The views of a scene show one set of named points, each view turned or mirrored, and shifted as a whole, with a little noise and some points left out.
In the rows, 128 means zero.

Scene 1
View 1
fevut: [118 107 118 140 159 139 145 108 136 121 153 135 130 111 115 120 105 112
 141 115 129 155 122 125 150 140 132 108 120]
zepas: [122 125 131 154 129 119 126 110 165 151 122 106 106 152 118 120 136 135
 163 125 178 163  80 136 128  89 105 123 122]
zep: [121 131 134 161 133 127 117 117 154 128 126 115 124 146 129 141 147 136
 157 123 173 163 103 131 112 111 129 116 118]
rini: [126 109 130 145 105 134 109 139 162 143 132  93 123 163  82 108 131 143
 184 150 169 156  84 124 141 102 118 112 122]
boru: [117 105 118 138 159 128 153  97 151 140 145 125 109 120 110 102 103 115
 148 114 145 153  96 133 160 116 108 114 124]
vev: [117 127 117 152 187 103 176  57 167 165 125 131  76 112 147 102 109 112
 129  85 177 160  72 149 149  76  70 138 131]
Kov: [118 112 123 148 174 128 153  88 141 128 144 135 118 109 134 121 110 111
 133 104 143 158 113 134 144 127 121 115 123]
karu: [112 107 111 137 192 119 176  74 145 138 149 144 101  96 136 106  93 101
 125  93 137 157 102 138 161 119 103 122 124]
Tis: [116  93 117 133 148 146 138 128 130 112 161 135 141 115  99 115  97 113
 151 127 117 150 124 118 160 161 144  97 118]
fes: [125 108 124 136 105 135 112 143 154 140 140 100 124 157  79 104 123 138
 180 149 156 153  89 119 148 116 123 107 117]
suk: [120 123 132 159 148 136 127 117 140 110 137 127 137 124 133 144 135 124
 143 120 148 160 124 126 120 139 143 110 118]
lovo: [117 104 118 136 156 132 152 102 144 134 150 127 115 119 106 107  99 110
 148 117 139 155 103 128 162 127 117 111 122]
Gamu: [119 125 131 157 148 130 128 113 145 117 138 130 130 124 134 139 130 124
 145 118 152 161 118 130 123 128 135 114 117]
View 2
Gamu: [113 126 128 140 135 119 126 137 140 114 123 136 137 103  98 138 139 134
 127 115 122 116 133 113 129 123 123 132 128]
vev: [ 92 159 104 109 225  97 150 130 142 123 173 132 170 133  88 126 185 126
 146  97  88 127  81 139 115 173 133 175 119]
lovo: [121 148 115 109 168 123 136 139 131 149 124 118 131 127 103 132 134 126
 155 113 125 125 112 129 120 128 143 134 102]
zep: [103 112 136 138 136 126 144 130 128 109 142 135 147  95 104 140 163 132
 111 118 106 114 126 113 139 121 113 117 128]
fevut: [122 147 117 120 150 124 122 138 138 139 113 125 122 120 100 138 120 130
 149 111 138 124 131 117 118 125 139 137 110]
zepas: [ 98 120 129 120 160 131 158 131 116 121 156 120 155 106 107 130 182 126
 117 118  88 121 100 129 142 128 114 117 118]
boru: [113 151 111 111 175 116 136 137 136 138 133 124 139 127  98 132 142 129
 150 109 119 126 111 130 119 141 140 148 107]
karu: [118 170 103 110 201 101 128 137 147 141 131 128 143 141  88 131 135 128
 164 102 126 128 106 130 104 157 151 172 109]
rini: [108 105 137 107 131 153 163 134 100 143 141 102 135 103 121 133 168 127
 117 130  95 123 108 131 153  95 114  80 100]
fes: [117 113 132 107 131 158 157 137 104 151 131 100 126 107 121 130 156 124
 126 131 108 123 111 132 145  98 125  80  93]
Kov: [117 143 117 127 159 112 125 136 141 126 127 132 137 116  96 135 138 130
 141 109 125 122 125 118 120 135 135 144 119]
suk: [116 127 130 142 128 118 122 135 139 112 118 138 130 100  99 143 130 133
 127 115 129 116 142 107 128 121 122 130 128]
View 3
Gamu: [129 110 125 120 147 129 144 102 107 128 100 133 138 126 101 172 132 123
 140 125 131 135 142 131  91 163 149 116 127]
zepas: [138 120 145 118 153 129 149 119 144 128  98 140 154 112 126 182 138 104
 134 122  92 145 168 127 115 158 114 167 111]
suk: [128 110 124 121 148 135 141  97 102 126 103 130 137 125  92 172 124 123
 143 129 135 136 135 129  85 169 154 111 129]
rini: [136 142 156 119 159 143 145 101 146 126  95 140 155 106 118 193 119  92
 136 144  77 155 159 119 115 172 112 178 116]
Tis: [156 135 136 131 126 150 111 111 102 123  93 120 101 138 104 189 100 122
 122 170 132 152 146 125 113 182 137  93 139]
lovo: [160 114 132 126 124 134 125 130 118 126  94 125 113 135 128 185 132 126
 120 142 122 146 166 135 123 163 126 109 121]
fes: [147 148 153 124 149 147 134 106 139 124  92 133 139 114 116 196 110  96
 133 154  86 158 159 118 117 179 111 164 124]
vev: [150  66 115 117 125  94 152 158 134 138 104 132 137 133 153 165 192 144
 118  83 127 116 190 154 123 124 126 116  95]
karu: [166  84 116 121 111 115 123 151 112 130  97 122 104 147 141 172 161 148
 110 120 142 131 178 147 130 145 135  81 113]
fevut: [152 116 126 125 127 138 122 115 103 124  97 125 114 136 111 180 121 129
 127 147 136 141 149 135 112 169 139  96 131]
Kov: [151  97 118 125 124 122 132 130 110 129  98 126 117 138 121 173 143 139
 125 125 140 131 159 142 110 152 143  94 121]
zep: [120 113 132 116 160 128 154  99 124 129 104 139 158 112 102 175 136 112
 146 117 112 133 144 129  87 158 141 150 118]
View 4
zepas: [115 138  90  92 129 102 140 138 125 140  61 137 169 113 153 146 104 131
 103 127 130 132 112 147 122 125 113 116 127]
vev: [ 93  73 106  63 134  91 186 134 137 145  80 118 166  96 126 169 137  76
 138 154 119 126 142 161 103 125 124 146 112]
Gamu: [138 122 101 120 129 121 131 116 124 142 115 129 156 157 175 137 105 128
 115 140 121 143 112 143 132 114 148 123 130]
fevut: [108  97 116 127 127 120 159 120 120 159 121 167 147 157 169 102 112 117
 132 132 105 159 120 153 118 105 153 104 144]
Tis: [115 108 119 143 127 129 149 118 111 160 130 175 143 171 184  85 102 129
 129 128 102 166 114 149 126 101 163  97 150]
karu: [ 99  63 118  98 132 107 186 118 131 158 121 140 152 135 147 132 134  81
 149 151 105 148 139 161 107 113 151 131 129]
fes: [105 155  96 121 123 112 135 145 112 152  66 176 155 133 170  98  85 154
 102 107 125 147 104 144 124 114 121  90 150]
Kov: [116  88 111 109 131 115 160 118 126 153 119 133 154 147 161 135 122 102
 133 147 111 150 125 153 121 112 153 126 127]
boru: [100 100 108 106 129 108 168 131 123 156  95 154 153 131 152 121 113 108
 128 134 113 150 125 157 113 112 137 114 138]
lovo: [102  98 112 114 129 116 164 128 123 157 106 161 149 141 157 112 113 111
 131 131 109 154 125 153 114 109 145 111 142]
suk: [154 129  94 125 132 129 114 112 121 135 127 116 158 169 185 144 103 131
 111 145 122 141 107 139 141 113 156 127 125]
zep: [140 142  90 109 132 112 119 126 121 135  89 124 162 140 172 147  99 140
 100 135 130 133 107 143 133 122 130 120 129]
View 5
boru: [141 129 132 167 124 125  96 152 142 120 121  68 144 131 121  97 149 111
 110 126 130 112 141 128 122  97 144 113 146]
rini: [139 105  92 141 121 119 145 113 158 147  95  57 154  70 124 121 143 153
 116  76  81 137 129 112 109 130 130 114 176]
zepas: [159  97 104 148 145 122 108 144 154 137 102  46 163 106 123  97 145 151
 113 111 104 129 144 118 100 123 141 120 159]
zep: [146  91 119 136 147 119 135 143 137 116  93  57 154 111 112 109 135 157
 104 135  93 131 156 122 111 141 134 125 153]
vev: [178 103 119 176 160 129  41 184 150 128 122  39 169 158 120  60 156 120
 108 146 151 109 156 125  91  96 162 113 138]
Tis: [109 151 154 153 102 121 143 139 129  93 120  95 121 119 121 129 138  97
 108 134 120 106 138 134 154 105 128 118 147]
Kov: [139 121 145 159 137 124 100 167 129 100 118  72 141 145 115  99 139 115
 102 156 133 108 155 134 128 110 141 122 136]
karu: [145 133 148 172 132 128  71 179 136 101 125  67 145 164 119  82 148  97
 106 157 154  99 155 134 124  89 152 116 133]
lovo: [133 135 136 168 121 123 106 151 138 111 121  72 141 130 123 102 145 106
 107 127 132 107 141 132 130  98 142 113 148]
fevut: [125 135 148 154 123 121 125 151 128  98 114  85 131 131 116 113 139 109
 103 142 123 107 149 132 139 108 135 120 144]
suk: [128 109 139 136 138 119 147 147 123  93  98  77 140 126 109 118 129 136
 100 157 102 119 160 128 130 135 129 132 145]
fes: [129 123 116 148 112 118 149 118 144 126 102  71 140  83 124 124 141 133
 113  92  91 127 134 120 125 119 129 112 166]

Which points are out of place in each view (at most two, in the order of its rows)? Write - if all are in place.
view 1 -> -
view 2 -> boru, Kov
view 3 -> zepas, vev
view 4 -> fevut, suk
view 5 -> rini, fes

Scene 2
View 1
gurol: [ 96 132 115 117 145  87  93 153 160 124 138 144 126 133 156 145 121 122
 146 116  93 155 113 103 143 149 158 145 168]
Fovaz: [108 142 147 117 130 119 117 136 138 126 151 134 130 118  96 127 108  98
 129 130 139 160 130 125 121 131 137  95 130]
Per: [135 111 153  73 173  53  68 141 122 148 123 135 152 138 123 159 150 105
 145 142 113 124  91 141 128 102 162 174 131]
sen: [118 136 155  94 139 103 111 128 136 135 144 127 142 130  87 138 120  98
 137 141 136 135 121 136 119 113 136 107 121]
dil: [101 146 134  87 131 103 129 123 182 137 141 116 139 147  94 152 121 115
 155 144 112  99 123 137 130 110 140 109 132]
kugol: [130 118 167 112 151  96  79 145  88 128 145 150 139 111 104 124 118  83
 118 131 153 186 119 127 115 128 141 122 122]
nozen: [107 131 135 118 141  98  91 147 135 126 143 148 129 125 133 133 116 105
 133 121 119 169 119 113 132 140 147 128 150]
volo: [136 112 154  55 170  49  77 133 135 157 120 123 159 150 106 168 156 107
 154 151 108  96  87 152 123  88 159 169 124]
Kibab: [ 90 136 119 144 134 113  94 159 145 112 155 153 112 116 155 125 103 114
 132 107 107 195 127  91 138 172 152 125 170]
bet: [ 87 150 121 125 122 123 124 140 173 119 155 133 120 128 118 133 103 115
 141 122 114 152 134 110 135 148 139 100 153]
natus: [110 134 143 102 141  99 105 135 146 132 143 133 135 130 105 141 120 105
 140 134 125 141 118 126 127 123 141 117 137]
taz: [116 129 143  73 150  75 101 129 158 145 131 121 148 147 101 160 137 110
 154 148 111 101 105 144 126 101 151 137 130]
vafe: [110 129 138 114 146  96  92 148 133 125 146 146 129 122 128 135 119 106
 136 123 117 167 118 118 128 138 149 128 147]
fili: [111 129 136 107 149  90  93 145 141 129 141 142 132 129 126 142 122 108
 140 126 115 155 114 120 130 134 149 136 145]
bil: [ 88 159 126  98 117 121 146 121 203 131 146 112 131 143  87 146 110 120
 154 142 113 102 133 130 133 121 134  88 137]
Kom: [126 135 172 104 134 118 109 131 106 130 151 136 141 115  72 123 110  81
 120 140 164 166 132 140 110 113 130  89 109]
bifam: [114 132 152 126 138 113  95 148 112 120 152 149 129 111 110 123 105  91
 123 122 143 188 128 114 122 142 139 107 136]
fulal: [125 127 155  77 151  84  99 128 136 145 134 125 150 138  91 150 132  99
 142 149 129 119 109 146 120  99 144 128 118]
fip: [111 136 143  82 139  91 114 128 165 142 137 120 142 144  95 153 128 110
 151 142 115 105 115 141 127 107 142 122 128]
Pami: [100 140 123  76 142  78 116 126 193 144 133 113 143 159 112 167 136 127
 167 144  91  83 108 138 139 107 153 138 143]
tam: [107 127 132 104 150  83  86 149 143 127 138 141 132 131 138 145 127 114
 143 122 105 152 109 117 135 137 155 144 153]
View 2
kugol: [131 138 120 109  80 164 175 184 104 107 144  97  94 104 132 113 120  51
 106 111 136 131 189 145 149 124 155 140 125]
Pami: [114 142 107 138  82 157 125  78 151 136  94 147 113 142 141 157 164 129
 159 116 112 153 157 140 123 124 104 157  94]
fulal: [109 128 108 119  67 173 146 142 115 122 110 103 109 130 137 134 143  99
 141 119 118 149 174 143 139 123 110 151 108]
fili: [134 152 124 121  94 151 162 125 141 122 132 138  96 116 138 133 143  77
 117 105 128 134 176 142 135 123 149 147 109]
nozen: [143 155 126 124 104 146 164 130 144 118 140 142  92 107 135 127 142  67
 111  98 137 131 173 141 134 125 163 146 117]
volo: [ 77 138 127 118  51 181 150 127 115 144  99 123 121 139 145 150 146 114
 139 136  87 154 209 141 133 101  87 144  69]
natus: [134 140 109 126  90 154 151 127 132 117 123 121  99 119 136 133 145  84
 132 105 136 139 160 140 136 132 140 150 120]
sen: [125 132 101 126  77 161 145 137 123 117 115 106 103 127 136 132 143  93
 142 113 130 145 162 141 139 133 122 152 117]
Per: [ 86 148 137 115  63 171 162 139 121 140 117 131 113 129 143 144 142  94
 117 130  95 143 215 143 138 100 111 140  74]
Fovaz: [152 133  99 124  95 151 151 143 127 102 132 105  91 115 129 119 137  74
 134  97 151 137 147 142 142 142 151 153 143]
bil: [149 128  74 145  98 146 112  77 156 111 100 124  97 139 135 143 163 123
 178  96 148 154 110 139 125 156 121 166 138]
fip: [120 132  97 129  77 163 133 113 133 122 106 119 104 133 137 141 153 107
 151 114 126 150 160 140 133 133 112 152 112]
bet: [165 150 102 135 117 135 147 103 157 108 136 142  87 112 133 126 153  81
 137  88 152 133 135 140 131 146 164 154 138]
taz: [105 136 109 126  69 168 137 114 129 131 101 124 110 136 137 147 152 112
 146 121 112 150 176 141 134 122 104 150  95]
bifam: [155 145 117 118  97 151 172 163 125 104 151 110  86 102 132 115 130  52
 108  97 153 126 165 145 144 136 172 145 138]
vafe: [140 152 123 121 101 149 165 131 138 119 141 135  94 110 135 127 140  69
 113 101 134 132 173 142 136 123 159 145 114]
tam: [130 156 132 124  96 148 163 116 146 128 132 149  98 115 140 137 146  78
 115 108 123 134 183 141 130 116 151 145 101]
View 3
volo: [102 127 112 154  91 155  94  96 105 148 106 194 176  96 153 169 145  58
 148  99 122 173 103  96 142 154 119 120 153]
tam: [ 87 107 105 171 111 114  87 110 130 152 138 167 156 117 110 172 111 103
 168 135 111 136 144 136 181 135 122 141 143]
Fovaz: [ 92  92  93 177 127 100 103 131 139 144 136 139 113 163 119 153 143 133
 138 119 120 110 154 119 173 144 148 135 138]
kugol: [ 89  97  82 181 131 107  70 139 144 128 135 146 140 164 146 159 149 105
 146  99 121 114 172 108 172 108 155 134 133]
Kibab: [ 77  94  98 183 129  85  83 122 148 153 161 147 136 137  84 173  86 134
 187 157 108 106 178 161 212 123 123 156 137]
Kom: [ 94  95  83 178 134 105  90 139 142 132 130 135 119 179 148 148 168 120
 125  94 127 108 160  97 162 128 162 129 134]
dil: [100 105 114 161 105 116 139 106 120 165 123 150 114 129 112 149 147 121
 126 125 126 138 107 122 157 187 129 129 149]
gurol: [ 82 104 109 169 112 108  95 106 133 158 143 167 150 110  89 175  93 111
 182 152 110 132 144 153 192 143 114 147 144]
Per: [ 94 119 106 162  97 145  79 104 117 143 116 189 183 103 145 172 132  61
 160 101 117 164 125 106 156 136 122 127 147]
bet: [ 86  94 103 174 125  87 119 118 136 161 145 138 109 146  88 156 114 147
 150 148 116 110 146 150 187 161 130 145 142]
fili: [ 89 105 101 172 114 114  89 115 132 149 138 161 147 126 115 166 119 108
 164 129 113 130 148 131 178 136 127 140 141]
nozen: [ 84 101  99 177 120 106  87 122 138 146 142 155 144 135 109 167 114 115
 165 132 111 121 157 136 188 129 130 144 140]
Pami: [103 117 122 154  91 131 139  91 108 171 118 174 136  99 105 160 131 106
 140 134 120 158  91 125 154 197 110 130 154]
bil: [101 100 115 162 113 104 155 107 122 175 129 138  94 141  93 147 141 145
 120 137 124 124 104 132 162 200 131 135 149]
fulal: [ 99 110 102 163 110 131 103 112 121 145 116 165 143 131 142 155 156  91
 133 101 124 145 124 100 152 154 138 124 146]
vafe: [ 86 100  96 177 117 106  86 121 138 147 140 156 143 135 114 165 115 112
 163 131 113 122 157 132 185 130 132 141 139]
sen: [ 98 103  97 169 119 115 106 122 130 147 126 150 124 148 133 152 155 112
 130 109 125 127 134 109 160 152 144 129 141]
View 4
fulal: [143 137 113 151 120 117 112  98 126 122 120 114 127 153 159 128 107 128
 133 110 110  95 129  84 139 125 144 117 183]
gurol: [125 117 141 110  84 130 125  99 145 108  83 134 116 109 144 151 129 110
 115 124 125  80 116 164 140 145 154 120 123]
Per: [142 121 109 122 100  90  95 107 152 131  93 116 148 132 169 126 100 142
 109  84 100 103 134  94 156 108 136 118 159]
Kibab: [149 122 155 121 100 149 131  99 115  91  66 153  99 110 141 150 143  84
 123 143 128  63 110 191 133 156 136 117 110]
tam: [138 122 132 122  96 120 116 102 138 112  86 128 123 123 151 140 122 119
 118 117 119  84 118 141 143 135 144 118 137]
Kom: [184 150 125 174 146 137 122  95  77 101 105 130 102 170 161 118 123  92
 149 133 107  76 125  97 122 131 111 112 184]
taz: [121 130 115 138 100 114 116  96 144 129 127 108 132 146 156 136 104 140
 132 107 116  97 127  86 143 129 162 121 181]
Fovaz: [156 143 136 156 128 147 133  91  97 101 107 131  96 151 149 135 127  97
 149 143 119  71 116 123 124 146 134 113 167]
volo: [127 125  99 129  98  87  95 102 160 141 116 102 152 141 170 125  93 158
 115  79 101 115 136  68 155 107 152 118 179]
vafe: [153 130 135 133 111 129 120 102 120 105  84 135 112 128 149 135 126 103
 127 126 116  79 119 144 136 139 133 114 140]
dil: [109 136 125 145 105 143 137  84 133 120 145 110 111 154 144 149 113 130
 154 132 128  85 120  97 131 148 177 122 185]
natus: [140 134 129 143 114 132 124  94 120 111 108 123 112 144 153 138 122 113
 137 128 116  81 121 120 132 140 146 117 162]
bil: [ 99 141 138 150 107 163 150  78 126 112 153 112  99 154 135 155 120 119
 165 149 141  77 112 107 121 163 187 123 184]
bifam: [181 137 136 151 131 140 123  99  92  94  76 146  99 140 155 129 136  86
 135 136 112  68 116 143 128 140 112 113 145]
fip: [120 135 121 143 107 129 126  91 136 121 132 111 121 150 151 139 108 132
 143 122 119  91 123  94 136 135 164 120 182]
bet: [129 132 149 139 109 161 146  86 114  97 108 133  92 134 136 151 133  95
 147 153 133  67 111 155 124 161 159 117 148]

Which points are out of place in each view (at most two, in the order of its rows)? Write - if all are in place.
view 1 -> -
view 2 -> sen, bil
view 3 -> kugol
view 4 -> -

Scene 3
View 1
Zefi: [147 115 156 128 105 136 150 106 132 142 119 114 157 109  94 142 115 142
 122 110 136 106 150 135 130 126 116 107 144]
deru: [188 157 158 107  93 106 170  45  78 180 101 138 166 143  82 113 157 136
 132 114 162  92 165 148 127  99 118 108 161]
zened: [185 114 153 106  84 143 164  94 115 138 123 117 165  90 111 117 104 142
 108 109 141 117 139 113 124 152  84  96 121]
pogu: [135 122 152 144 104 141 138 112 143 141 103 114 144 123 106 153 113 136
 117 117 128 111 164 150 132 121 120 109 122]
zulo: [162 164 152 132  94 122 147  64 110 172  74 133 144 157 110 133 147 128
 119 121 144 106 185 172 130 105 123 111 115]
kazut: [172 127 152 119  86 140 155  91 122 145 104 120 155 111 117 128 112 133
 109 115 138 117 156 134 125 140  97 101 111]
zem: [152 148 154 132 102 119 149  75 114 168  95 130 151 145  93 139 143 134
 128 117 145 100 173 160 131  98 131 113 145]
Futo: [128 129 153 145 111 133 138 109 141 149 101 117 144 132 100 152 123 135
 121 117 130 108 172 156 134 111 128 114 132]
mip: [124 129 153 151 113 136 135 110 147 147  99 115 142 134 100 159 122 136
 121 116 128 109 173 161 135 110 132 114 127]
Sab: [106 102 150 163 117 157 120 150 182 119 108 100 135 107 114 173  91 139
 111 117 110 122 163 149 134 134 125 111 106]
voni: [166 158 154 124  94 121 153  64 105 171  85 133 150 147 104 132 146 130
 123 120 149 102 177 163 129 106 122 111 126]
mada: [177 161 156 114  92 112 162  51  90 179  88 137 154 151  95 121 154 133
 125 116 157  99 174 158 130  99 122 109 142]
View 2
Futo: [139 117 120 133 132 107 128 127 143 166 142 142 110  95 120 119 103 128
 133 110 138 135 145 103 133 133 127 149 137]
deru: [ 82 166  86 133 106 144 135 126 134 136 143 168  78  82 146 178  84 138
 128  51 172 141 134 105 120 141 108 106 121]
mip: [142 111 120 131 133 101 125 128 142 169 142 141 113  99 118 114 105 130
 133 114 131 137 147 103 133 132 126 152 138]
Zefi: [131 129 126 138 140 130 134 124 136 158 150 132  90  83 129 137  99 110
 143 123 164 130 129 108 128 143 113 165 143]
kazut: [103 132 112 130 136 135 124 109 114 163 171 144  97 107 118 147 120 114
 176  96 185 119 139 127 116 153 109 170 152]
zened: [106 141 120 134 142 150 130 107 116 156 172 132  82  89 124 157 110 101
 179 115 205 114 124 126 118 158 102 181 156]
zem: [113 137  99 132 116 117 130 129 141 153 140 159  99  92 128 143  94 136
 124  76 143 142 144 103 128 132 121 121 125]
mada: [ 87 152  85 130 106 132 127 126 131 145 146 171  90  96 137 164  96 142
 132  51 158 138 145 108 120 141 114 107 125]
pogu: [137 117 122 132 137 111 126 122 136 169 150 138 109  98 115 119 111 122
 147 119 148 129 144 110 130 137 122 163 143]
voni: [ 98 140  90 128 111 122 124 124 131 155 147 167 102 103 127 148 103 140
 136  60 149 138 151 111 122 137 120 119 128]
View 3
Sab: [146 100 123 173 103 151 121 159 129 135 133 125  99 156 110 100 133  78
  90 123 114 115 137 110 123 120 133 107 147]
voni: [139 127 138 127 168  85 146 166 152 142 136 115 145 147 160 155 125 151
 131 134 136  73 118 155 173 118  84 141 162]
zem: [151 125 138 149 153  92 139 159 155 143 140 115 146 145 157 152 130 156
 129 128 129  85 113 156 170 118  95 142 157]
mada: [141 133 142 130 171  77 147 166 155 143 130 111 156 138 176 166 124 171
 140 140 133  70 113 171 184 119  78 151 163]
Zefi: [137 114 126 169 123 120 130 164 135 140 106 112 131 132 158 125 129 131
 110 144 105 104 132 156 159 123 114 128 149]
pogu: [140 112 129 156 128 123 130 163 137 139 129 119 121 150 136 126 128 116
 106 133 118 101 130 135 146 121 112 123 154]
zened: [102 114 126 142 131 122 140 187 117 137  68 101 123 120 177 120 115 126
 103 173  96  95 152 172 165 132  99 123 160]
kazut: [114 116 129 130 142 116 142 183 128 139  95 109 123 137 161 126 117 121
 107 157 112  88 143 154 157 127  97 125 161]
zulo: [144 128 141 117 173  84 148 169 154 140 145 118 139 156 152 157 123 144
 131 127 142  67 116 146 167 119  80 142 167]
deru: [138 134 140 142 168  74 148 166 153 145 115 106 165 127 190 170 128 186
 142 149 123  75 113 184 197 120  80 154 161]
View 4
kazut: [119 131 127 128  99 126 130 112 112 150 140 146 175 153  95 111 136 130
  86 137 118  96 123  91 146  87 174 162 124]
deru: [157 132 158 110 131 131 165 141  68 194 151 156 193 195 121 117 146 129
 112 124 132  78 123 118 134  85 145 175 189]
mip: [142 142 140 153 114 134 115 110 105 126 131 159 149 136 149 111 171 122
 123 158 135  93 114 117 119 114 145 163 130]
Zefi: [119 124 124 142 114 143 131 125 117 133 126 152 169 156 126 104 143 127
 101 148 135  92 112 109 147 114 155 162 129]
Sab: [113 138 112 170  96 139  89  90 141  86 120 153 135 105 138 106 163 123
 105 174 133 108 108  99 131 124 162 153  83]
mada: [161 141 161 118 123 120 151 126  66 188 154 155 181 178 118 122 158 127
 113 129 124  86 127 114 122  77 148 174 178]
zened: [100 118 115 125 102 135 143 125 126 153 136 142 189 168  86 102 116 132
  74 131 119  94 117  89 168  92 182 162 121]
voni: [159 144 160 124 116 119 137 114  73 171 154 154 170 163 121 122 164 127
 112 136 124  86 126 109 117  82 149 172 162]
Futo: [138 138 136 150 114 134 118 107 107 129 133 155 153 138 140 112 164 124
 117 156 134  95 116 112 123 112 147 162 128]
zulo: [164 153 161 126 112 113 131 103  68 172 158 154 166 152 117 126 172 125
 111 139 117  92 131 106 109  74 151 172 158]
pogu: [130 134 132 147 111 133 120 111 110 132 132 153 160 142 130 109 156 126
 107 153 129  97 115 107 132 108 152 163 126]
View 5
zulo: [119 140 116 141 145 189 125 128 103 124 114 124 103 123 148  90 104 129
 142 126 110 101 113 112 126 120  97 140 153]
mada: [128 140  98 144 149 187 117 149  69 132 120 123  90 120 153  83  99 129
 157 135 114 114 108 106 138 136  85 146 138]
mip: [107 149 131 109 119 136 113 124 130 113 135 136 110 132 139 127 111 138
 140 110  99 108 143 117 101 129 115 135 120]
Zefi: [133 149 135  97 109 110 101 134  98 122 161 127 103 117 140 129 120 154
 156 118 107 131 145 108 104 145 111 134 108]
kazut: [153 143 146 113 118 138 114 118  85 130 153 106 110  98 139 102 128 161
 152 119 120 125 121 104 109 137 110 134 149]
voni: [125 140 111 137 143 179 119 136  91 126 122 124  98 122 149  91 105 129
 147 130 110 109 114 111 128 132  94 141 144]
Futo: [113 152 131 110 119 133 110 129 119 116 138 137 105 129 139 125 112 138
 143 116 101 113 141 115 104 130 112 134 118]
Sab: [114 155 167  84  95  93 109 105 155 104 157 132 123 123 128 155 129 158
 133  96  95 116 158 118  74 126 139 123 119]
deru: [137 136  86 141 149 183 109 159  48 140 129 121  82 118 156  76  96 131
 167 142 117 124 110 103 146 147  75 147 128]
zem: [114 143 107 128 137 165 114 141  95 123 125 135  95 129 148 104 101 130
 150 126 106 112 126 111 123 133  92 140 124]
zened: [176 142 150 102 110 119 105 124  61 138 172  98 106  86 140 101 136 172
 161 125 127 142 121 100 111 150 107 136 143]
pogu: [123 148 141 106 114 127 112 124 117 116 146 128 108 120 139 124 117 147
 143 112 104 115 137 113  98 132 117 133 124]
View 6
Futo: [115 134 123 133 150 131 121 127 151 113 133 131 111 113 168 117  98  98
 145 146 136 119 101 130 102 150 159 130 153]
mada: [101 109 107 147 161 157 129 132 137 110 135 179  90 148 123 153  92 160
 142 156 128 103 105 156 126 167 180 132 120]
mip: [114 137 126 132 149 133 120 127 151 110 131 127 111 114 173 112 100  94
 151 146 138 120  97 129 100 151 159 132 155]
kazut: [137 149 111 141 162 132 124 132 136 131 132 142  99 102 120 155  90 111
 115 155 142 125 122 119  82 151 173 128 121]
Zefi: [125 129 114 129 155 119 123 112 148 135 142 133 111 106 141 140  89 107
 122 146 135 122 117 108 103 150 155 131 152]
zem: [103 113 115 140 155 145 126 128 145 109 135 159  99 136 148 133  96 134
 147 149 129 108 101 145 121 159 170 133 139]
zulo: [103 129 113 150 160 165 129 149 139  96 122 163  91 137 143 133 101 134
 153 159 135 106  94 162 105 162 182 132 117]
voni: [104 120 111 146 157 155 129 139 140 105 131 165  93 139 135 142  97 141
 147 157 131 106 101 154 114 163 178 132 123]
zened: [148 146 102 133 164 109 128 114 135 156 143 139 103  88 101 169  81 111
  90 152 140 131 139  92  84 148 164 128 128]
pogu: [126 143 121 134 152 126 122 126 148 119 131 128 111 104 159 123  96  92
 138 147 141 126 105 121  92 148 160 131 146]
Sab: [136 167 132 125 148 111 118 124 155 121 127  92 125  80 186 102 101  47
 140 140 148 137 101 105  69 140 148 129 167]
deru: [ 99  92  97 147 166 156 132 123 135 120 143 193  86 152 106 168  86 183
 129 156 121  99 116 151 142 166 181 131 118]

Which points are out of place in each view (at most two, in the order of its rows)? Write - if all are in place.
view 1 -> -
view 2 -> kazut
view 3 -> -
view 4 -> mip, pogu
view 5 -> Zefi
view 6 -> zened, deru
